Points, in no order, along strands that fork, close into loops and pass close to each other.
Points whose rows are less than 63.9 apart are linked; no others are. Some points are linked to none.
zamev: [-18.3  -5.8  10.9 -16.5  -3.0   9.6   0.2  -7.3  28.5  12.5  27.1  15.4
 -12.7  -5.7  -3.1  -6.6   5.3  -7.5  36.7  18.1]
funed: [-13.0 -12.3  -0.7  -6.8  25.2  17.5 -23.5   8.0  34.2 -21.4 -22.8 -10.5
  25.6   4.0 -20.3  -2.7  13.8 -10.1   8.8   7.3]
rosi: [-10.6   3.1  24.7   8.2   2.4   7.6  -9.8   5.1 -20.6  38.3 -20.1 -12.7
  -8.2 -29.6  -3.0   5.0 -12.9   3.9  -7.4 -10.1]
bes: [ 16.7   6.2  -3.7  -6.8  -8.9  21.8  11.4  -0.4   6.7  13.4   6.1 -28.6
  -8.0 -12.6  -0.2 -19.2 -16.2  41.9 -18.1   6.2]
motu: [ -0.9  -4.8 -15.4 -10.8   2.6 -10.2   1.0  17.5  24.6 -15.2 -23.5   3.9
  37.6 -19.9  -5.2   0.5   4.9 -48.4   3.9  12.1]
gada: [-24.5   2.0  -9.9  10.5 -15.1  20.1  20.5  -8.6 -15.2  46.9  13.0   2.0
  -0.1   3.5  -7.4   0.8 -11.5  25.1  -9.0 -37.6]
tise: [  6.0  -9.9  24.5   5.2  -1.2  -4.9  21.3 -24.1   1.6   0.5  -8.7 -31.9
 -26.4  10.9 -10.1  22.3 -18.7  -2.7   2.9   4.9]
pumet: [ -7.3  28.7   7.9  -1.4 -21.2  23.8  -9.6  -8.8   2.6  -4.7  37.8  -0.3
 -24.1  18.9   6.9  -5.0  -7.8  27.1  -7.8 -19.8]
Pepo: [ 10.2 -10.4 -19.0 -24.2  15.3 -25.8  16.6  20.6  19.9 -19.4 -27.7   7.3
  17.4 -13.3 -28.9   3.4  26.7 -44.9  19.4  21.0]
tas: [ 25.6  15.3  -1.9   4.1 -23.2  23.7  -9.6   4.2   6.9  -8.8  15.7 -26.5
  -9.5 -22.9   4.2 -41.6  -4.7  23.5  -9.5  11.1]
daneg: [-19.1   7.0   4.1   3.9  -3.9   5.5  14.8 -27.8 -27.0 -24.4 -17.7   7.9
  28.1  39.9  12.5   8.9   1.1   3.6  -4.9  -9.7]
doziv: [ 13.6  14.0  17.7   1.7  -5.7 -19.7   2.2   7.7 -17.2   7.4  -8.4   5.0
   8.1   9.2   5.2  16.8  -5.7  -5.6 -34.0 -17.6]
gile: [ -5.7  16.5 -32.7 -12.0  -5.1  12.5 -16.8  -3.4  -3.0 -16.4 -10.6   9.3
  22.0  38.5  -5.3 -18.1  11.8 -17.9 -11.4   0.9]
pof: [-24.1  -8.0  -2.7 -12.3  -2.0  -2.8  25.6   6.3 -19.9  23.4 -26.9  25.0
  22.4  34.1 -25.7  23.1  -5.1  -4.7  -5.0 -13.5]
nufe: [ 10.4  20.2 -13.9  12.5   8.2 -10.5 -11.3 -15.7  -5.4   7.3   1.1 -17.7
 -41.9 -42.6  13.3 -21.8  -4.5   9.5   4.7   5.1]
tenuk: [ -8.5  12.7  14.6  15.4 -16.1  -8.7  37.1  10.9 -37.5  24.1 -14.6  20.3
   4.2   1.9  22.4  20.3 -21.8  22.6 -14.9 -16.8]
meba: [  6.1  -1.1 -10.7 -14.3  44.3 -27.4   3.9  -2.4  18.6 -24.6 -26.1   7.7
  -1.5  21.8  -8.4  18.1  13.2  10.1  -9.9   9.3]
mar: [ 17.6  17.3  12.1 -20.0  11.7 -17.1 -23.9  -4.6  -2.3  15.6  21.3  18.6
  -3.2  14.7 -13.1   1.3  21.2  15.5 -22.7 -18.1]
fur: [-12.0  -0.2 -21.4 -15.1   7.6   6.3  15.0 -12.1  17.2 -24.8 -24.4  13.3
  35.8  16.2  19.5 -21.3  13.0  -9.2  14.9  38.0]
fozog: [ 25.4 -16.3  11.2  -8.6  18.7 -38.0  -5.8  11.7  10.4 -26.2 -11.4  -2.9
 -14.6 -12.1 -29.6  14.1 -11.2  16.0  22.4  11.8]
laron: [  0.3 -22.9 -29.8  14.6 -18.2  -9.3   0.8   5.9 -15.3  12.3  31.8   9.2
 -20.0   3.2 -27.3   3.2 -13.2  -6.4   8.0 -24.7]
gomur: [ 18.8 -12.1  28.4 -11.6  11.3 -24.5  -0.5  15.8  29.4   5.7   4.9 -14.0
  -9.5 -23.3 -13.2  19.4 -18.5  20.3   2.0   2.1]
Val: [ 18.4  -0.5  -7.4 -10.9  16.1 -22.3 -16.0 -13.9 -15.1  11.9  16.4  17.0
 -16.3  19.6 -27.0  -3.9  19.0  24.3  -2.7  -6.0]
Kiro: [ -2.8  -5.0   8.0  20.7  -6.0   6.5 -24.3  10.8  -7.6 -13.7  24.2  13.1
 -21.6   5.2   1.2   7.8   2.5   1.1  11.7 -10.5]
tid: [ -9.1 -18.9  -3.9   2.1  14.2   3.0   2.6  24.0  -5.3  12.7 -30.1  15.3
  44.8  13.9  14.7   3.5  12.1 -11.4   1.8  15.7]
govig: [ -8.5   3.2 -12.5 -21.2   8.3   9.1 -25.5   4.7  16.1  15.7  11.2  -1.7
  -4.4  10.3 -30.5 -10.6 -17.5  31.0  -2.4 -16.7]
Gogi: [-28.0  35.6  -5.1   3.4   3.5  21.5 -26.7 -23.7  -3.2  12.6   1.5  -4.4
  -4.5  -1.0  16.6 -11.4   5.6  -4.9 -23.0 -25.6]
pifu: [ -6.2 -18.0  -5.6   2.0 -10.5  15.9  16.6  -7.0  22.5   0.7  24.0  14.7
  27.8  -8.8  25.6 -21.0   7.8  23.2  -1.5  11.0]
siga: [ -4.5 -25.9 -22.7   5.7   3.4 -16.7   7.7   6.6 -23.0   8.6   1.5  34.6
  25.6   0.7  -9.1  14.8  13.0 -10.9 -13.3 -16.4]
pir: [  6.0 -10.7  21.7   3.3 -22.0   5.3  27.5 -20.2   7.2  -1.7   8.1 -14.7
 -16.6  20.5   4.3   5.8  -6.1 -14.2   9.1  21.1]
Dit: [ -5.5  -8.3  16.4  -4.3 -28.3  12.4  10.7  -9.2 -11.4   4.6  11.1   3.8
  62.1  20.8  32.7  -1.4   8.7 -15.9  -8.5  -2.5]
Lobif: [-31.7  11.6  10.2  -6.5   3.9   1.0  10.0  -0.5  27.5   9.0  -0.6  15.1
  -2.6  -9.5  27.2   8.7 -17.4  -5.6  -1.1   8.3]
nas: [ -7.1   3.4 -12.9 -27.6  32.6 -19.3  -2.3   5.6  18.5 -44.0 -33.8   7.4
  24.7  20.9   2.4  16.1  22.8 -23.4  -6.8  10.9]
buk: [ 11.3   4.0   2.6 -31.7  23.9 -31.1 -22.9   2.6   4.0 -31.0 -16.3  -4.3
 -11.2  -1.4 -48.7   8.5  -1.9  -4.3  18.6   1.4]
boleg: [ 11.3   0.5  -3.1  19.6   2.9   7.7   7.1 -14.3 -11.1  25.0 -10.1  -7.2
  -1.3 -12.6  23.5 -15.5  14.6 -12.1 -14.1   9.6]
Luzi: [ 20.1  21.2   9.0  -2.9   6.4  -0.3 -26.6  33.2  -1.7  11.7   2.2 -15.6
 -42.5 -16.9   0.6 -13.0 -19.7  32.0  24.1   9.0]
visok: [ 11.4 -10.4 -15.3  -8.6  -4.4   0.9   7.5 -27.2  21.2 -18.2  28.2   6.5
  14.8  14.3   2.8 -17.5  11.9  15.4 -13.5   1.3]
peg: [-15.1  -7.0 -27.3  23.1  -3.0  -2.2  19.1  -4.2  -6.6 -15.9 -26.4   4.5
  -9.4   9.6  17.9   9.1 -15.1 -28.2   9.8  15.2]
gad: [ 11.1 -27.7 -17.6  16.0  -2.8  -7.6   4.8 -13.4  11.1  -1.4  31.1 -20.3
 -26.4 -32.8  -6.6 -12.6  -5.4  -0.8  20.1   1.1]
tasak: [  0.8 -34.4  -5.5  20.3  -8.3  24.3  -7.3  -4.7  -7.6  -0.8   2.7  -8.2
  13.0 -12.0 -14.1 -22.7  -0.9  23.2   5.1  -4.0]
Ragan: [ -4.2  -8.2   6.5  -3.5   4.8   9.2  -9.5  -1.6  16.4  27.7   5.4 -43.3
 -29.9 -16.7 -14.1   3.3 -24.8  -2.7  13.4  -5.8]
dugud: [-22.7 -20.7  -8.2 -14.5   4.8   5.0  29.1 -19.2   8.2 -25.4 -19.7  -0.8
  44.6  14.5  15.4   1.4  14.0 -25.7  11.9  23.0]
revam: [-20.3   7.1  10.7 -27.5  -7.2  -5.5  17.9 -24.3   8.3  -9.0   6.6  10.5
 -19.5  26.3 -21.0   5.7 -19.1  11.6  18.7  13.0]
gis: [-35.4 -22.9 -12.3 -15.7 -10.8  15.6  -4.8   1.0  -2.8 -45.5   0.8   9.2
  30.4  17.6 -31.1  13.6  13.7 -28.6   3.8 -21.7]
Rasif: [  6.0  -0.4 -35.2  -0.2 -15.4   4.0  -4.8 -24.7  -1.9 -15.8  24.0  15.5
  20.3  23.1 -10.8 -21.8  14.5  -7.8 -19.1  -7.5]
Salet: [ -2.4 -27.9  -2.7  14.6   4.1   2.4  14.1  23.9   3.2  24.0 -11.4   8.7
  31.6   1.2  28.1  17.3  -4.0  -0.4 -13.9  -1.1]
rubo: [-14.0 -10.1 -18.2 -15.7  11.3 -24.4  12.6  -9.1   2.9 -35.4  -2.6   9.1
 -14.2   9.1 -22.9  18.1  10.3 -26.2  15.0   1.7]
Lonu: [  3.1  24.8  17.3  11.2 -22.0   0.8  38.2  15.5 -37.4  11.4  11.7  12.6
  -4.3  -8.9  32.9  11.8  -8.3  40.0 -29.4 -13.5]
laz: [-11.6 -19.0 -20.9  -3.3  15.1   5.5   7.9   5.2  -9.4   8.7 -14.5   9.4
   4.9  46.8 -20.8  12.1  17.1   1.9   1.2  -7.0]
rusa: [ -1.3  -8.9  27.1  28.7 -12.7  17.7  -2.4   1.0 -13.7 -10.8 -10.0 -28.4
 -19.8  15.1   0.5  21.7 -18.9  -0.9   3.4 -10.4]
Fim: [-26.2   5.9  24.1  -2.7   7.8   1.4 -18.3 -18.1 -10.8   0.4  19.0  -7.1
 -26.2  20.0 -22.5  28.4  -6.0   8.0  16.0 -43.4]
fize: [ 40.3   0.0  17.5  17.3  -9.0  -0.6  14.3  13.8 -16.5  -3.2  18.5  -2.6
 -25.6  -1.7  25.7   3.2   8.6  31.2 -14.0  13.6]
tivu: [  3.3  27.9   0.5   1.8 -11.1   6.5  11.9 -37.3  -3.6  -8.1  22.3  -4.6
 -26.0  17.7  14.4  -5.0  -1.5  24.0 -18.5 -10.3]
Rif: [ 24.2 -23.3  16.5  22.4   2.6  14.1 -15.2   5.1   6.2  -3.5  -1.8 -28.8
   3.2 -34.9  -5.3 -13.2   6.2  11.4   0.6   5.6]
puna: [  0.5  -7.1  22.6   0.2 -16.0   6.8  11.6 -21.4  12.7  -1.1  25.8   4.4
 -10.5  -2.5  13.5  -6.6  14.9 -11.9   9.6  19.7]
fena: [-10.7  -2.4   0.3   4.1  22.2  -5.9  -9.9   9.5  10.2 -50.7 -34.1   9.4
  24.2  12.6  23.8  10.8  12.0 -14.9  10.7  15.0]
nokub: [ 28.4   5.9 -10.0  11.1   7.0 -16.6  -3.1  39.9  27.3  17.7  18.3   3.5
 -16.9 -40.9  19.4  -1.3   0.0  -1.5  -7.3   3.6]
rur: [ 18.0  -3.1  11.2 -10.6  -6.2   5.3  21.6   4.1  14.4  26.2  19.5 -40.3
 -16.3 -37.0   2.0  -5.5 -12.4  26.8 -15.2   4.3]
buki: [-13.5   1.3   7.5  10.3  23.5  16.5 -32.8   0.7  13.3 -30.7 -25.6  -2.5
  20.7   5.9   9.1  -4.6  11.9  -9.8   4.7   5.6]
fope: [ -1.9 -11.0 -21.8  20.9   0.9   6.7   2.0   2.3  15.0 -28.2 -15.7 -13.0
 -26.1   1.9  -4.3  -4.0 -13.1 -15.9  31.7  18.7]
pim: [ 18.6  20.4  30.2   7.3 -11.2   5.3  25.0  10.8 -21.2  -5.6  26.5   2.3
 -23.5 -14.3  44.7   8.6  10.2  34.5 -24.4   6.2]
pober: [-23.0   3.3  13.5 -21.5  -5.6   7.2  19.9 -24.4  -8.1 -14.2  -7.2   7.2
  -5.8  43.3 -21.5  14.0  10.1 -12.9  16.6   9.3]
Gen: [-10.1   6.1   0.2  -1.2 -26.8  29.4   9.5  16.5   7.2  26.9   7.9  -9.3
  20.5 -34.3  22.8 -16.5 -17.9   4.7 -25.0  -0.4]
lur: [ -6.9  -2.4  24.9  14.1 -22.8  26.3  -7.4  18.1  -9.6   1.5   5.8 -19.7
 -17.5   5.9  -9.0  11.9 -32.3  27.9   3.6 -18.4]
Sus: [ 30.7   9.3 -13.1  -1.7  -6.3  10.3  -8.4  -1.7  25.9  -0.6  19.2 -20.9
 -19.5 -22.3  -9.0 -41.1  -4.1  23.6  23.9  20.6]
rase: [ 27.2   8.2   7.0  -7.7  32.9 -27.7  -3.5   3.3  20.5   2.5 -17.7   4.0
  -2.2   1.0   2.5   4.8   7.7  15.7 -17.6  14.0]
Vid: [-11.5   4.0  10.1  22.7   7.1  -5.9  -2.5   6.2  -8.3  -3.1   2.4  24.2
 -10.7 -46.6  44.2   0.8   8.7   1.9   1.4   5.6]
nemub: [ 14.1 -30.1  10.0  10.9  17.8  -6.7 -29.6   2.4   3.0   0.7  -1.5 -19.8
  -4.1 -29.2 -30.7  -1.9   8.7 -11.8  23.9  -2.8]
Tuf: [ 19.2 -10.6  -0.7   0.8 -17.3  -9.7  -9.7  14.4 -10.0 -14.5   3.2  20.1
  28.0 -12.3 -16.9 -14.9  -5.3   5.5 -13.7   1.1]
gog: [ -6.5   3.7   4.0 -21.8  -4.3 -15.4  -6.3   6.6 -21.8  18.2 -16.7  36.6
  -6.3   1.9 -29.7  -7.4  -6.4   8.6  17.7  12.7]
somag: [-14.1  -3.5  -6.4  16.0  -0.5   4.1  -9.0   0.9 -15.6   5.4 -14.9  -7.3
   9.2  16.5  -4.0  23.1   1.9 -41.2 -13.6 -27.8]
Zeso: [  7.8  -9.3 -18.9  -8.3  25.7 -29.9  18.1  -3.8   1.7 -19.6 -27.7  -0.7
 -17.3  18.0 -18.8  22.0  13.1 -14.7   5.3  14.8]
ribof: [ 28.2  -8.2  10.3  -0.4   6.6  -8.4  -8.4  41.7  40.4   9.5   4.6 -13.5
  -0.3 -27.3  -5.6   6.2  -8.5   1.7   2.9   6.8]
Duz: [ 31.6  -3.3   0.0 -11.3  -5.5 -22.9 -18.4  -3.3  27.3 -16.8  32.0 -24.2
 -12.4 -17.7 -27.8  -0.7 -11.9 -16.3   4.2  -7.4]
Daz: [-19.1  16.8  25.8  16.4   1.0  -3.3  10.7 -13.4 -23.4  18.5   0.0  -4.5
 -25.1  18.8  -9.6  29.5 -10.4  15.1  -3.5 -41.1]
tura: [-19.4 -15.2  31.3  19.2 -22.1  31.1  19.5 -12.2 -10.1  -0.8  12.5  -3.3
   7.1   5.0  25.3   7.9  -3.9  15.3   3.5  -4.0]
vap: [ 20.6  -5.1 -14.8   5.9  -3.8  -4.3  -4.9  24.4  23.4 -13.9 -17.5  -7.2
  41.4  -0.7  20.3  -9.3   8.1 -45.6  -2.9  18.4]
vunu: [-18.0   1.1   5.7 -16.2 -19.3 -11.6   6.0 -11.0 -31.7 -18.7  -5.3   4.5
  71.3  26.9  39.6  14.2  12.1 -27.6  -3.1  -2.1]
Mel: [-21.3   2.5  12.3  13.6 -10.1   1.5  22.5   5.8 -38.4  34.6 -27.2  24.2
  27.3  18.0   3.0  18.3  -9.1   4.1  -4.6 -21.6]
Mavo: [ 14.4 -13.2 -14.5   9.7 -13.5  -5.2 -14.4  -8.2 -32.4  26.2  35.5  -9.1
 -31.1   7.3 -32.0  -0.9  -7.6   5.2  14.7 -33.2]
kekep: [-31.2  11.1 -12.2 -22.6  -1.0 -20.4   7.7   0.4  -5.9  -8.9 -12.2  29.2
  27.2   3.0   3.9  22.4   0.9 -40.3 -14.5 -10.8]
teke: [ -0.1 -28.0   4.7   4.2  18.5  -3.6  20.5   2.6  20.1   7.4  -5.6   0.0
  22.1  11.4  15.9  20.8   1.5  18.4 -16.8   0.8]
vodu: [ 37.1  -4.6   2.1  20.1  -8.1  11.2  -3.8  29.2  24.5  -8.5 -19.3 -21.9
  22.3 -17.4  12.2 -19.9   3.3 -24.7   4.4  26.8]
morez: [ -4.1  -0.1   5.5  -1.5  15.6   7.5 -11.2  17.6  -6.3  18.1 -28.9  17.5
  12.7  27.8   6.4  -2.4  26.9 -27.4   6.5  21.5]
tupef: [ 13.9 -12.2  17.2  10.6   3.8   1.1   3.5  12.7  -6.5  15.7 -22.0  13.5
  18.7 -20.8   2.9 -22.1  19.9  -3.0  17.8  38.2]
ganep: [ -0.8  -2.5 -30.1 -22.5  19.2  -3.2 -16.4  16.4  28.2   9.5  -6.7   4.7
   3.0  21.9 -33.1  -6.3  -7.7  11.8  -1.8  -3.1]
Zek: [ -3.8  16.0  -1.6   4.6 -20.1  29.0 -13.1  24.2   5.9   9.3  24.6 -15.1
 -35.6  19.2  -3.8  -3.8 -27.1  29.4   1.6 -18.1]
gakod: [-38.4   1.0   8.6  -3.6   3.4   2.2 -20.5 -26.6   1.2 -14.0  23.1   9.3
   1.7   7.0 -19.6  24.0   2.8 -10.2   0.9 -40.4]
nar: [ -6.7  -3.5   8.4   1.8   9.4 -12.6  -1.1  -1.0 -24.6  27.3 -21.2   8.4
 -11.9  -9.6 -15.8   7.6  -8.6   8.7   3.0   2.1]
visel: [ -7.9   7.6 -24.9   6.9 -19.3  24.3   2.3  13.9   3.8  19.6 -13.5  -7.3
  30.8  -2.3  30.7 -18.5 -18.4 -22.8 -16.8   5.2]
vab: [ -6.9  -7.3 -31.2  21.5 -17.0  -4.5  16.1 -11.0 -15.5  -8.3  10.4  15.8
 -24.5  11.0  -1.0   0.3 -16.6 -11.1   8.6  -6.5]
feg: [  8.9 -15.9 -10.9  11.7  30.9 -11.0 -23.3  15.2  12.5  -4.4 -17.8  -4.8
 -12.8 -17.7 -23.7   2.0  24.9 -24.4  36.7   9.7]
kori: [  2.5  20.7  21.9   4.6  -5.4 -16.4   4.1  -3.6 -24.5  15.0   7.1   1.0
 -14.5  -2.0  -6.6  26.7 -10.2  19.1 -27.6 -39.8]
kat: [-10.1  11.9  15.3  -1.1   0.8   5.0   5.6  -5.8 -19.1  16.5 -21.8  10.4
   7.7  42.0  17.5  12.1  22.6 -32.2  -1.1  11.6]
petik: [ -6.2 -23.8   6.4  12.6 -12.2   9.9  20.4 -17.1 -37.3 -22.0 -22.3   7.4
  32.5  36.2  -5.0   1.6   3.6  16.8   5.3   3.4]
bila: [ 10.5   6.6   3.9 -27.0   2.5   7.4 -22.2   2.6   8.9   9.5  32.5 -19.5
 -17.6  -6.6 -22.3 -22.3 -23.3  54.9  14.4  -9.3]
Ruv: [ 19.2   7.6  -1.9  -5.1   6.8   1.3   6.6  27.1  20.9  25.0  23.7 -33.5
 -23.0 -58.8  14.1  -4.0  -3.7  19.2  -8.3   5.1]
kar: [ -6.9  -2.3  21.7  30.0 -27.5  24.7   9.2  -8.8 -14.8 -24.4  -5.3 -22.5
  11.0  26.7  23.5  11.7 -16.4  -6.9  -6.1 -12.5]
Poz: [ 46.1  30.7 -15.1   0.3   4.0  -6.3 -16.6  24.2  44.0   3.7   9.8 -18.3
 -17.1 -30.5  -4.5 -30.1   5.0   7.6  23.0  18.6]
neri: [  0.1  21.2 -11.8   3.3  15.9   0.9 -20.2   4.4 -13.0  11.2  -1.1  -0.5
 -42.0 -13.7   2.0 -20.2 -11.3  34.8  18.6   4.4]
Riget: [ 14.3  11.1  -8.8  -4.4  -3.7 -14.1  23.9  22.5  22.0  30.9  22.9  10.1
  -9.9 -20.4  32.6   6.3  -4.0  -2.2 -27.5   5.9]
Furos: [ -8.5 -12.8  29.3  10.8 -23.9  31.6  35.2   0.6 -11.7  21.8  26.5 -22.0
   0.0 -24.4  24.9  11.5  -2.0  28.7 -16.5 -12.7]
balug: [ 24.1 -10.1  -6.1  -9.9 -13.4 -10.7 -19.7   0.0   7.9 -16.1  20.8  -3.0
  10.3 -15.5 -34.2 -14.3  -2.6  -7.1  -5.5  -7.3]
Sife: [-11.0  20.5  16.6  -3.7   1.6   1.5 -26.3 -14.9  -3.4 -18.9 -10.3 -17.4
   0.5  -4.6 -18.0   8.8 -25.9   9.9 -17.3 -26.5]
mefen: [ 18.7  13.2   9.4 -25.3  -5.8 -16.3  13.3  -2.5  23.1  29.7  29.0  -5.5
 -10.0 -18.6   1.2  -3.7  -4.3   6.4 -18.9   4.3]
dizel: [-14.2  -9.7  10.0  18.4   2.5 -16.6  -0.8  -6.3  -8.4 -10.0   3.2  31.9
 -11.6 -45.4  11.6  -0.4   0.8  -8.3  22.7  13.2]
fazod: [ 12.3 -18.3 -14.0 -11.5  25.6 -23.6   2.2  17.7  14.4   4.4 -28.0  -4.4
  -3.2 -20.6 -41.3  -0.2  23.2 -32.7  35.5  21.8]
mun: [ -9.1  31.2   1.1  -9.8   4.0  12.2 -19.8  11.2  -5.0  25.2  37.3  10.2
 -28.7 -45.4  23.7 -15.7  14.5  25.4  -7.9  -5.4]
tuz: [  2.4   6.0 -13.3  23.6  -4.0   6.5  12.8 -19.2 -23.2   9.5 -12.8 -13.1
  10.4   7.2  34.7  -0.4   1.7 -10.4 -24.3 -11.2]
fakar: [  7.4  18.6  -9.7  -7.2  19.1 -19.4 -12.8 -39.2   3.9  -6.7   0.3 -13.5
 -27.8 -30.8  -7.0 -18.9   3.1  -9.2   9.7  12.1]
Vobo: [  4.1  -4.2 -19.1  25.3  13.3  12.5 -14.1  -3.7   3.2 -20.3   0.5 -11.3
 -13.0  40.9   7.6   9.7   4.4  14.3 -13.0 -21.3]
los: [ 12.6  21.9  -5.9  -2.1  -0.8   1.6   0.7  10.3  20.4   2.8 -17.4   4.9
  -5.5  -6.5  13.1 -23.1  -9.4   0.3   4.2  29.4]
Guda: [-21.9  14.3  17.9  -6.7  -1.8   9.9  -3.5  -9.7 -28.4  17.0 -17.0  13.6
 -12.3  41.9 -18.1  11.9  12.5 -28.1  13.5  -3.0]
Tolol: [  4.5  17.8  -7.3  -1.0  -1.7 -18.5   3.8 -45.2 -12.6 -17.6   5.4   4.8
 -16.4  -4.5  -2.8  -7.5   3.8   0.3 -11.2  -2.5]
Lelo: [ -4.5  18.9 -29.5 -13.0   5.5  10.7  -5.2  -3.1   4.0 -13.8 -26.8   6.6
  31.7  35.1  20.2 -25.4   5.9  -6.1   1.0  23.9]
giden: [ -9.9   3.2  18.6   2.6   1.6  13.9   3.2   1.4  -9.5  44.6  -8.6 -40.8
 -21.9 -21.6  -8.7  10.9 -26.1  17.7 -10.5 -21.4]
gefel: [ 35.4 -12.8 -11.4   6.5 -16.4   5.5   9.1  25.8   6.5  22.3  45.2   5.5
  -6.3 -11.1   8.5 -16.4  14.9  16.2 -16.9  -1.0]
Babam: [ 12.9 -17.3  -8.4  11.3  15.0   0.9  31.6  -6.5   9.2  19.1   8.0  -9.5
  -1.3   4.3  25.4   4.9   5.3  38.6 -24.7   0.6]
lim: [ 52.2   4.8  12.7  22.1  -5.5 -10.7  -6.6  24.2   3.6 -10.8   8.9   1.9
 -18.1  -2.7  17.3  -5.1  14.0   3.8  -5.5  19.4]
Rar: [-12.4   4.5   5.0 -12.5  20.9 -18.3 -21.1 -12.9  -5.5 -28.3 -21.0  -2.7
  -5.0  -8.9 -31.9  19.3 -15.3   6.8  -4.5 -16.2]
mifil: [ 10.4  -8.4  -3.9 -15.7   8.1 -18.0 -29.0  -6.5 -23.4  13.6  27.0   1.6
 -25.0  12.4 -43.1  -3.7  -1.2  12.9  24.3 -23.1]
nuti: [ -7.4  -7.1   4.5  12.1   9.3  19.9 -12.7  -4.8  16.3   4.4 -14.6 -28.8
 -27.9  -2.4  -3.3  -8.3 -10.7   2.1  23.9  13.5]
zuz: [-26.4  12.9   6.9 -22.5  -6.9 -17.4   6.7   0.3  -4.5 -14.5 -12.8  22.2
  48.2  11.2  31.5  20.8   3.1 -47.0  -7.2   4.2]
beb: [ 26.0  20.8  17.9  -4.8   2.0 -15.4   5.0  -0.5  -7.1  -9.4 -15.9   2.4
   0.8  10.2  15.6   5.3  -7.9  14.3 -30.1   7.2]
Liku: [  7.5 -12.0   5.7  12.1   4.4 -14.9  -8.8   8.6  -9.5 -15.6 -13.2  29.8
   7.7 -40.8 -11.5 -15.8  15.4 -11.1  27.6  26.2]
nukil: [-25.3   4.1 -25.0 -27.9   9.9 -12.8   4.6   9.2   1.3 -13.2 -16.1  20.2
   0.1  10.1 -22.3  17.8  10.5 -48.0  -0.6  -3.3]
Bet: [  6.8  -4.4  10.8   1.6 -23.4  19.7  17.8  -5.5  -1.7   4.3  24.1  10.3
  39.5  15.9  44.0 -13.5  15.4   7.9 -12.7   8.8]
kir: [ 35.5  15.1   7.9  12.6 -11.6  -7.4 -11.9  36.7   7.6  -8.9  19.0   2.3
 -40.6  -8.6   8.5  -2.3  -7.2   7.4  20.4  18.1]
mome: [  0.8  -7.7 -13.2 -13.2  15.1  17.3 -17.8  19.8  31.2  11.1 -14.6  -4.0
  10.9  21.9 -27.5 -14.6   7.9  -3.9  12.8  13.7]
rul: [ -8.5 -34.1   0.9   5.4  -0.4  14.5   6.7 -18.4 -14.1  -9.3  -8.2   5.1
  27.2   4.9 -19.6 -10.7  10.7  14.8   6.9   4.0]
kug: [-20.3  -1.9 -44.1  15.9 -13.9  10.9  15.2  -0.3 -15.8   7.6 -25.0   6.2
  24.3  10.3  32.3 -13.7 -12.5 -33.8   7.9  14.3]
vus: [-25.4  30.3  10.4   4.2  -3.8  10.3 -14.2 -19.1  -2.7 -14.4 -11.4  -8.2
   7.4  -4.2  14.5   3.6 -18.2   0.8 -24.0 -22.2]
narof: [  4.5  -0.3  14.4  17.5   8.0   1.9  -3.3   8.6  -4.2  23.0   6.8   7.6
   4.5 -47.0  34.5  -7.9  24.4  -7.4 -15.1   7.9]
Tusu: [  7.7   0.3   2.0 -17.3  -5.0 -13.7  -5.5  11.5 -13.2  -3.3 -26.1  25.0
  25.6 -10.8 -30.4 -16.5  -8.8  -0.1  -2.8  16.0]
kepud: [-33.2 -28.5  -8.5 -17.6 -10.6  15.8  18.1  -7.3  -9.2 -28.4  -6.1   3.7
  44.8  30.6  -1.8  11.0  23.5 -36.1   9.5  -3.9]
fekab: [-25.0  40.8 -11.7   4.9  -3.0  14.2 -13.0  -6.3 -14.8  28.6  20.4   2.9
 -25.4 -25.3  26.1 -12.9   0.7   5.4 -17.2 -20.7]
sogi: [-27.8 -14.1  -0.8  -9.6  -9.6   9.1 -20.5 -14.3   6.7 -30.8  26.7  14.8
  13.0   3.5 -20.3   7.3  10.1 -26.5   4.4 -21.7]
Sol: [-19.5  10.6  12.1 -26.0  -3.2   0.9   1.3 -23.2   9.3  10.1  23.7  21.1
 -21.7   7.5 -13.1 -12.1  -9.6  19.4  31.5  14.3]
Teg: [ -6.7  15.4  -9.2   5.9  13.4  -3.0   8.4 -36.3 -12.5  -5.0 -21.5 -13.2
  13.8  28.4  20.2   3.9  12.1  -9.2 -26.4 -10.0]
Gitu: [  1.1  -1.0 -12.7 -13.4  -0.5 -23.8 -11.2  -6.3  13.8 -23.9  27.1  -0.8
 -30.9  -5.7 -23.2  11.4 -11.8 -26.0  21.2  -8.9]

A fork is a point with three links, a tip a point with one. Leave the first point through the second and follow the links. Name the first fork or tip that comes.
Luzi; neri => rusa
giden; rosi => rubo
motu; Pepo => tupef
rusa; tise => Babam
tupef; Liku => vodu

How many points has the smallest loop of links through each point below? Write 0 if it is on no loop.
vunu => 26
Riget => 5
rosi => 0
tura => 0
